Points on a hilly landscape, in no order, each with its height.
A ball rolls from a point to the lowest of its 2 nearest points, and stops where none of them is lower. Distance is the straight distance between rows; heights are no part of it.
(612): [122 127 130 119 114 198 107 120  79  94 166 145 150  73 134 190 122 129
 114 129 124 144 127]  h=541
(940): [137 133 127 121 147 176 103 129  97  85 170 146 153  77 144 153  96 117
 122 140 123 158 108]  h=570
(250): [ 96 119 137 139 119  67 121 109 127 139  81 111 102 173  88  80 122  65
 153  91 133 109 124]  h=820
(841): [123 114 133 174 100  38 130 104 138 142  64 114 106 190  97  78 109  88
 168  89 123 120 134]  h=844
(3): [127 130 107 128 140 141 124 156 110 131 140 144 107 132 117 133 124 110
 104 108 126 147 102]  h=316
(327): [ 89 133  97 171 123  83 185 132  97 170  81 138  85 166 100 102 112 101
 123  60 140 146 153]  h=884
(893): [130 138 118 121 107 197 114 132  89 105 164 188 162  89 117 182 178 135
 115 118 146 137 144]  h=504
(945): [142 138 116 149 165 146 104 146 123  89 155 147 156  93 140 104  78  95
 120 131 128 165  92]  h=599
(631): [153 120 120  84 121 105 164  70  99 166 113  85  80 179 129 202 162 146
 125 116 114  79 164]  h=344
(114): [139 115 147 104 102  35 108 101 132 143  75 119  91 191 123 110 148 103
 180 131 107 126 138]  h=769
(910): [161 123 150 124 116 101 100 110 178  94 139  97 120 149 138 137  92 112
 154 142 105 115  77]  h=220
(726): [122 126 140  74 106  76 123 122 142 166 106 101  85 163 150 156 151 150
 168 136 127 121 156]  h=686
(733): [151 112 121 120 108 168 140 132 113 112 205 155 152  91 171 205 147 169
 115 127 134 110 136]  h=274
(149): [166  97 163 106 114  72 108  71 154  99 130  97 114 166 125 151 112  86
 155 134  96  78  90]  h=297
(670): [ 89 129 123 134 165 125 126 142  93 132 131 142  98 138 120  98 124  76
 104 103 122 139 104]  h=379
(193): [152 154  84 158  79 145 140 172 159 133 105 140 146 132  85 150 154 168
 109 114 151 142 127]  h=804
(502): [ 85 156 100 137 122 155 145 114  86 144  96 124 106 139  67 131 141  99
  92  87 145 128 131]  h=501
(418): [136 124 153  80 148 119 166  40  85 150  98  84  84 186 110 174 173 119
 120 127 112  70 169]  h=428
(156): [174 124 129 128  97 184 122 145 133  98 196 162 192  75 158 195 148 174
 126 140 150 127 144]  h=249
(812): [157 129 104 116 104  85 134 120 128 157  80 105  86 186 116 152 139 138
 131 112 119 148 128]  h=325
(183): [139 114 150 135 126  41  97 137 183 122 115 134 120 153 146  88 118 111
 181 154  96 132  98]  h=736
(860): [ 87 135 188 103 122 133  80  67 125  73 148 112 142 102 122 129  90  61
 159 149 111 104  97]  h=351
(487): [160 131 102 160 187 146 131 150 144 123 142 151 187  75 150  39 109 131
 107 141 166 166 130]  h=638
(693): [100 114 134 181 149  80 130 172 186 146  95 124 148 132 142  33  87 128
 169 130 143 137 142]  h=681
(369): [ 72 149 123 128 132 187 128 119  62 126 126 154 117 107  84 132 155 104
  88 110 127 140 135]  h=410
(396): [163 112 115 187 181 137 153 168 184 141  89 135 193  90 146  41 105 172
 110 173 135 151 124]  h=657
(218): [ 75 109 168  99 145 164 146  66  63 112 183 112 106 126 165 167 134 120
 106 144  84  83 131]  h=205
(425): [149 145 108 134  87  58 136 114 124 160  48 105  94 197 110 132 131 144
 155 123 123 162 153]  h=372
(253): [131 115 121 191 158 123 142 175 192 145  82 119 171 116 139  47  82 164
 143 148 141 144 128]  h=667
(883): [141 136 117 146 169 132 111 163 157 113 138 134 161  97 144  69  93 122
 131 143 144 161 116]  h=621
(314): [151 121 138 155 130 105 110 159 203 121  95 104 138 141 137 102  87 150
 153 162 105 143  91]  h=206
(899): [ 66 116 150 102 132 198 142  91  51 114 181 144 122  89 155 182 154 139
 102 140  99  98 157]  h=272
(133): [118 141  95 158 145 173 113 157  96 106 137 163 174  71 107  96 114 111
 114 109 166 166 138]  h=709
(495): [147 101 166  98 134 112 128  58 109 100 141  87 104 168 126 162 120  85
 133 127  99  72 100]  h=386
(911): [158 142 110 119 139 145 132 186 163 151 132 166 155 103 135 116 170 181
 120 151 158 157 155]  h=457
(370): [151 128 115 136 140 121 138 195 171 156  97 150 146 114 137  92 150 189
 131 165 136 163 142]  h=446
(557): [127 112 184 108 137 150 135  32  78  97 131  82 107 167 114 156 129  88
 113 139  91  75 113]  h=484
(689): [160 110 125 103 111 119 156 172 162 161 153 138 118 121 172 172 159 206
 128 153 119 128 148]  h=665
(270): [ 80 128 169 125 150 134 124  74  82 108 117 116  96 161  91  99 138  56
 107 123  96 104  97]  h=474
(560): [ 90 103 173  87 153 126 140  80  94 115 187 120  99 131 172 153 126  99
 133 146  89  81 112]  h=128
(830): [143 141  98 118  97 165 133 126 108 127 137 148 110 137  91 189 166 134
  94  98 132 128 118]  h=158
(831): [103 155  82 145 113 129 150 168 132 160  99 144 126 126  86 107 130 132
 119  91 169 143 149]  h=600
(343): [188 117 132 131 168 137 134 168 185 122 146 141 162 101 167 107 114 180
 119 181 114 151 106]  h=655
(473): [130 141 158  96 144 125  89 130 181 106 167 110 152  99 165 122  86 129
 159 170 130 120 112]  h=225
(131): [108 127 111 182 102  53 165 122 119 163  61 118  94 183 109  93 102 115
 154  77 138 146 157]  h=866
(746): [131 144 102 138  86  61 143 144 131 174  51 126  98 179 131 114 138 176
 160 144 118 179 162]  h=405
(125): [166 131 121 122 104 147 115 147 159 109 145 102 133 123 134 164 107 158
 117 138 125 131 102]  h=124
(839): [126 143 101  92 122 143 142 156 129 157 151 171 117 117 130 173 190 168
 117 119 145 121 158]  h=497
(919): [ 92 107 145 186 129  48 116 142 176 127 100 139 131 141 128  42  94  84
 179 107 130 123 123]  h=702
(55): [172 136 143 102 149 169 114 141 157 113 184 130 189  52 182 133 123 172
 127 181 146 136 149]  h=210
(76): [ 94 129 137  70 142 129 125 122 114 155 145 124  82 135 139 154 150 125
 128 126 124 109 142]  h=269
(888): [100 130 160  81 141 130 141  63  91 149 108  98  77 178  99 149 169 101
 115 124 105  86 141]  h=431
(176): [112 114 148 161 135  41  91 136 186 107 122 143 129 135 128  62 102  77
 173 135 107 124  96]  h=721
(777): [138 146 104 160  98 153 129 180 173 134 101 113 161 117  93 116 118 175
 119 134 161 145 129]  h=788
(527): [142 105 126  99 109 136 139 102 104 127 172  94 101 139 152 200 124 140
 112 117 114  88 122]  h=201
(158): [ 83 120 150 154 153 104 127 108 102 120 120 132  98 155 105  84 108  43
 112 101 106 122  86]  h=451
(543): [144 144 104 180 116 180 116 174 158 107 118 128 192  83  98  98 100 152
 119 129 169 151 130]  h=768
(813): [154 110 111  98 108 124 174  87  95 152 156  87  99 155 147 213 154 159
 107 106 124  65 152]  h=275
(333): [176 111 132 117 136 133 143 174 176 141 156 137 141 111 177 144 134 193
 127 170 119 136 131]  h=660
(587): [ 87 132 116 176 121 130 130 136 121 126 113 108 127 136  98  86  76  83
 131  76 151 121 119]  h=670
(779): [140 135 144  85 162 147 113 133 138 108 196 134 157  73 190 132  96 139
 136 167 133 129 131]  h=187
(931): [ 66 132 162  71 141 155 120  83  95 139 131 102  87 140 116 145 157 101
 118 137 117  88 139]  h=343
(908): [ 93 130 130 167 117 151 113  95  87  99 104  97 131 139  84 112  83  70
 115  90 134 117  98]  h=668
(809): [193 123 113 146 186 138 137 154 173 128 122 150 193  85 161  58 125 169
 103 178 133 163 118]  h=649
(124): [153 121  94 184 163 142 161 171 142 144 135 174 184  89 133  43 135 147
 108 113 176 156 157]  h=656
(847): [144 145 102 179 112 192 113 166 123 102 132 163 214  69 103 102 135 140
 117 113 184 161 152]  h=741
(665): [176 129 133 118 135 178 117 121 124  92 195 154 201  47 180 167 120 163
 124 163 142 141 147]  h=227
(679): [124 154  87 112 123 118 148 167 131 162 121 179 106 133 113 150 188 156
 115 110 143 152 153]  h=517
(814): [146 137  99 118 114 125 134 141 123 136 116 123  99 151 108 153 141 130
 111 104 132 138 111]  h=255
(547): [143 133 108 133 108  96 133 175 156 160  79 127 111 147 131 116 136 180
 144 147 119 167 137]  h=429
(313): [ 93 168  84 128  97 138 145 135 113 158  99 133 114 131  69 150 158 130
 101  86 163 132 152]  h=560
(582): [146 144 106 115 122 172 118 165 133 131 165 178 153  99 128 147 174 154
 117 125 162 144 143]  h=475
(126): [ 99 137 102 179 118 129 139 164 148 145 109 113 136 120 104  79  89 126
 133  86 163 138 144]  h=633
(716): [109 145 164  95 141 129  71 105 157  85 158 117 150  99 147 127  78  90
 168 157 128 114 103]  h=271
(47): [127 117 141 116 126  67 118 106 125 133  89 116  89 180 113 112 138  80
 150 114 110 115 105]  h=793
(801): [121 116 124 114 100 170 139 104  87 112 190 114 134  97 165 215 126 151
 111 120 120  88 135]  h=270
(571): [161 119 137 122 124 107 107 149 181 123 125 101 119 145 150 137 101 150
 143 152 107 134  95]  h=174
(643): [141 119 143 130 100  42 111 142 153 146  80 127 100 178 153  99 129 138
 182 150 101 160 125]  h=749
(62): [ 92 136 150 123 131 169 106  88  77 103 122 105 112 132  99 137 114  82
 106 120 107 122 104]  h=576
(377): [103 105 157  74 149  99 133 106 117 138 156 122  82 153 164 149 144 105
 143 132 104  92 118]  h=207
(214): [145 123 128  87  94  94 133 151 153 169 120 104  93 149 163 169 152 192
 148 146 113 130 156]  h=673
(122): [ 70 136 150 109 129 215 123  93  54 115 146 158 126  89 112 165 169 127
 100 133 109 131 149]  h=329
(267): [163 133 110 122  85 170 120 132 125 109 156 117 129 117 114 197 133 150
 104 118 132 123 112]  h=41
(596): [106 125 189 127 148 144 129  38  84  95 107 100 103 180  80 102 155  63
 111 139  91  87 116]  h=341
(397): [122 132  90 174 160 157 147 170  99 134 146 188 162  89 114  76 136 110
 106  91 174 158 146]  h=680

Call two points neighbours if one is among the 2 nearest of the other. Go from one point of each pair to the other, from neighbour to neighbour, staying as low as possible. Name the highest point that can't be avoided.
(267) / (596) => (270)
(560) / (779) => (888)
(527) / (779) => (733)

For each start below, name the point where the ball stops.
(911) => (267)
(250) => (809)
(158) => (267)
(587) => (560)
(327) => (560)
(193) => (560)
